The views of a scene show one set of named points, each view turned or mirrored, shifted and resized as a whole, with a little noise and some points left out.

Scene 1
View 1
z399: [ -2  -4   5  -8   0 -10   2   1  -3   0  12 -19  11   2 -22 -15   7 -13
 -19 -15  -1 -28   2   3]
z396: [ -3   3  15 -10 -29  16 -11 -19  -8 -12  32  13   7  19  11 -15  13 -22
 -16  -2   2  21  14  -1]
z73: [-21  -1  13  -6   1 -16   4 -11  -9   4  -3 -19   5   0  -8  -6   2 -12
 -28 -19  -7 -29  19   4]
z498: [ 10   8  24 -18 -40 -12  -2 -13   6 -12  18  -5  -9  42  -7 -25 -17 -20
 -24  -6 -18  15  21  10]
z352: [-10  -1   4   0 -12 -18  14 -10 -11  -6   4  -9  -7  19  -1  -9 -11 -11
 -21 -13 -17 -25  22  10]
z108: [  3   3   7  -4 -24  -8   2 -12  -1 -12  19   2   2  15 -13 -17  -3  -7
 -18  -8  -7   3  16  15]
z685: [  0   7  15  -4 -19  -2 -19 -10 -14   9  11   9  15  15  -1 -19 -13 -26
 -13  -2   3   6 -19   7]
z199: [ -4   2   8  -5 -15 -16  -9 -11 -17  -6   4   0  -2  31   5 -13 -22 -21
 -15  -6 -21 -12   3   6]
z5: [-11  -8   9 -17  -1  -7   9  -6  -2 -16  17 -28  -2  14  -9 -11  18 -18
 -27 -23 -16 -31  31  -8]
z188: [  2   5  21 -18 -26  -4 -11 -12  -3  -7  17  -6   0  34   1 -21  -8 -28
 -21  -7 -13   6   8   0]
z60: [  0   1  12  -8 -15   3 -16  -8 -12   1  18   5  15  13  -1 -17  -1 -26
 -13  -3   2   0 -11   1]
z8: [-26   3  14   8 -10  -3   8 -14 -22  30  -2   1   5   8  19  -7  -8 -26
 -21 -10  11 -22   1   5]
z970: [  1   0   8 -11  -8  -2 -16  -5 -11  -2  16  -2  13  14  -5 -17   0 -26
 -15  -6  -2 -10  -9  -2]
z869: [-15  -7 -10   6   0   7 -17 -14 -37 -11  13  21  11  14  27   0   2 -24
  -3  -1  -9 -17  -8  -6]
z877: [ 10  -1   2 -15 -11 -15 -22  -9 -10 -37  15  -1   3  29 -11 -16 -11 -14
 -12  -5 -34  -5   5   3]
z292: [ -1   0  -8  10 -22 -15  17 -12 -10 -17  13   8  -4  11  -6 -10  -8   7
 -14  -8 -13 -13  26  21]
z978: [ -3   7  22  -8 -15 -26  11  -3   5  17  -4 -26   0  14 -24 -21 -19 -14
 -29 -17  -4 -23   8  15]
z28: [ 12  -5   2 -23  -2 -12 -28   1 -13 -25  16 -10   5  38  -8 -19 -13 -32
 -10  -6 -32 -18 -14 -10]
View 2
z978: [ 11  -6   0  19  -3   8 -19   9  -4 -15  23 -29  19   1   3  30  16  -3
  13 -14   0   4  -3  28]
z685: [-33  -3 -24  12  -3  11  -7   2  -7 -13  26 -15  16 -17 -19   5  21  29
  15 -21   8  15 -14  17]
z352: [  6  -1 -16  21   7 -17  -9  11 -11  -3   9 -15  13  -4   0  25   2  -2
   6 -16  -3  19  -7   8]
z970: [-22  -7 -18  22  -1   7 -12   9 -16 -20  19  -8   6 -16  -9   5  12  26
  12 -19   2  15 -17  12]
z396: [-24 -14 -24  21   2  -9   7  -1  -1  -6  11   5 -15 -19 -36   7  31  27
   3 -17   1  23 -14   4]
z108: [ -4 -14 -25  25   9  -4   1   8  -8  -6  17 -18  -1 -12 -19  21  23  10
  -1 -21  -2   9  -6  11]
z292: [  1  -4 -36  27  16 -16   4  12 -15   8  12 -24   7  -9 -12  21   8  -5
  -6 -17  -7  13   1   2]
z73: [ -2  -7   5  22   2 -10 -20  15 -19  -4  13 -11  13  -4  10  15  13  -2
   2   1   4  15  -8  11]
z498: [  6 -17 -22  15   8  -8   2  -2  12 -21  11 -14  -2  -7 -30  40  27  20
  14 -40   2  15 -10  21]
z188: [ -9 -12 -16  15   2  -5  -4   0   3 -23  12  -5   1 -11 -21  25  22  25
  13 -31   5  20 -17  17]
z399: [ -3  -8  -8  37  -1  13 -18  19 -22 -16  20 -14  -2 -11   7   9   9   5
   3  -5  -8   1  -9  11]
z8: [-23  13  -7   9 -14  -3 -12   1  -3   6  19  -8  25  -5  -4  -2   9  -1
  17   5   3  26  -7  11]
z60: [-28  -7 -22  19  -1   9  -7   5 -11 -15  21  -6   5 -17 -17   4  19  29
  10 -18   4  16 -16  12]
z5: [ 12 -13   4  36   4 -15 -18  17 -19 -17   2   5 -11  -6   8  20   6   3
   0  -8  -7  16 -14   7]
z199: [-10  -1 -22  12   9 -12  -8   6 -10 -14  10 -14  22  -9  -7  22   6  19
  12 -30   7  25 -15  12]
z28: [-11  -9 -27  22  12  -1 -16  14 -25 -40   8  -5  10 -16   1  20  -4  40
  15 -46   4  20 -27  13]
View 3
z869: [-17 -12  33 -14  11   9  -7 -10   1 -11  14 -13  -8  17   1   5   1 -11
 -12   8  14 -14   7 -12]
z292: [  0  12   7  -8  19   8   0   8   2   3 -14  -5  -4   9  -2   5 -27  -3
  -4   0  -8  -3  -5  -3]
z28: [-10 -14  20  -8  -1  -6   5 -29  12   1  -9  15 -13  25 -32   1   1  -9
  -5  11  17   2 -11   3]
z685: [ 12  -6  22 -15 -10   8   8  -3   7  -2   7  -3 -19   9  -7   2  10 -13
 -19  16   3   3  -3  10]
z498: [ 22   3  -6 -10  14  -8  15  -3  18  -6 -17  -5 -10   7 -28  -7  -9 -18
  -8  17   2   8 -15  18]
z877: [-10  -2  15  -9   9  -2   8 -18   6  -5 -19  10 -17  13 -27  -4 -11 -15
  -2   6  10   2  -9  -1]
z399: [ 4  7 33 -9 -6  6  4  5 11 18 -9  4  4 27 -6 -5 -6 11 -6 -1  5 15 -9 10]
z199: [  5  -9  14  -9   8  -8   3  -6  14  -1  -7   1 -10  11 -15   8  -5 -11
 -14   6   5 -10 -10  -1]
z970: [  3  -4  28 -13  -4   5   6  -6  10   2   0  -1  -9  19 -11  -4   5  -6
 -12  10  10   6  -4   7]
z108: [  9  12  12 -12   9   7   9   5   6   0 -13  -5  -9  10 -11  -5 -13  -9
  -6   7  -1   9  -6   8]
z978: [ 24   3  17  -7  -6 -11   9  15  22  21 -16   8   1  14  -9   6  -7   6
 -16  -4  -6   4 -20  12]
View 4
z869: [-14   9 -15   7  17   9 -17  -4  18  12  20  -7  27  11 -17  40   9   6
   8  17  13  -5   6  13]
z970: [-18   8 -18   1  24  -1  -3   1 -12   2  15  -8  15   7   1  16  -8 -14
  -7  18   7  17   3   3]
z5: [-47   5  11  12  22 -10 -17 -31 -27  -2  10 -10  19  13   6   8  -5 -12
   4  47 -14  15   4  -6]
z352: [-35  15   8   8  10  -8 -20   2  -9  12   0 -10  16  14  12  13   3  -6
  -2  38 -27   6   3  -2]
z292: [-33  12  11  13  -4 -12  -7   4   5  19  10  -1   2  -1  11  22  -5   0
   3  22 -30  10  12  -9]
z685: [ -7  11 -24  -7  25  -5   3  18  -3  10   3  -6   8   6   3  17  -4 -15
 -16   5   9  14   5   8]
z396: [-28   2   2   2  31 -18   2 -12  14  11  -4   1  -9  -7  -3  20  -8  -7
  -6   3  19  13  17   2]
z73: [-33   5  -4   6  20  -4 -11 -17 -28  14   6 -10  21  15   4  11  15 -15
 -11  42 -25   5   1   4]
z8: [-17  18  -8  -7  22   3  -3   1 -10  34  -7 -20  25  23 -10  15  15 -14
 -17  29  -4 -14   4   8]
z399: [-30   6  -8   5  11  -1   4 -12 -37  10  25  -9  19  10   4   9 -12 -20
  -8  32 -16  18   4 -10]
z188: [-26  13  -5  -2  32 -15 -13   6   2  -4  -6  -7   1   5  11  11 -12 -11
  -7  14  12  19   5   3]
z877: [-27   7 -10  13  16 -12 -27   9   4 -21  15   2   4  -1  21  22  -9  -1
   7  20  -9  32  -1   5]
z199: [-23  16  -8   2  20  -7 -24  18   3   0  -1 -10  14  13  13  16   2  -5
  -3  24 -10  12  -1   9]
z60: [-15   7 -18  -3  27  -4   2   5  -6   6  11  -5   8   4  -3  18  -8 -14
 -11   9  12  17   6   4]
z28: [-21  13 -20   6  25  -2 -31  13  -5 -30  21  -7  19   9  16  18 -19  -5
  10  23   9  32  -7   6]
z108: [-30   7   2   6  12 -17  -1   3  -4  12   4   0  -4  -3  13  14  -7  -9
  -7  16 -16  20  11  -5]
z978: [-28  17  -6  -3  17 -11  -5  12 -37  12  -4 -15  13  16  21  -5   0 -25
 -22  38 -31  17  -2  -4]

In a view up to two points have been moved. Name them for each view, in the order of its rows, or write -.
view 1 => z399
view 2 => -
view 3 => -
view 4 => z292, z188
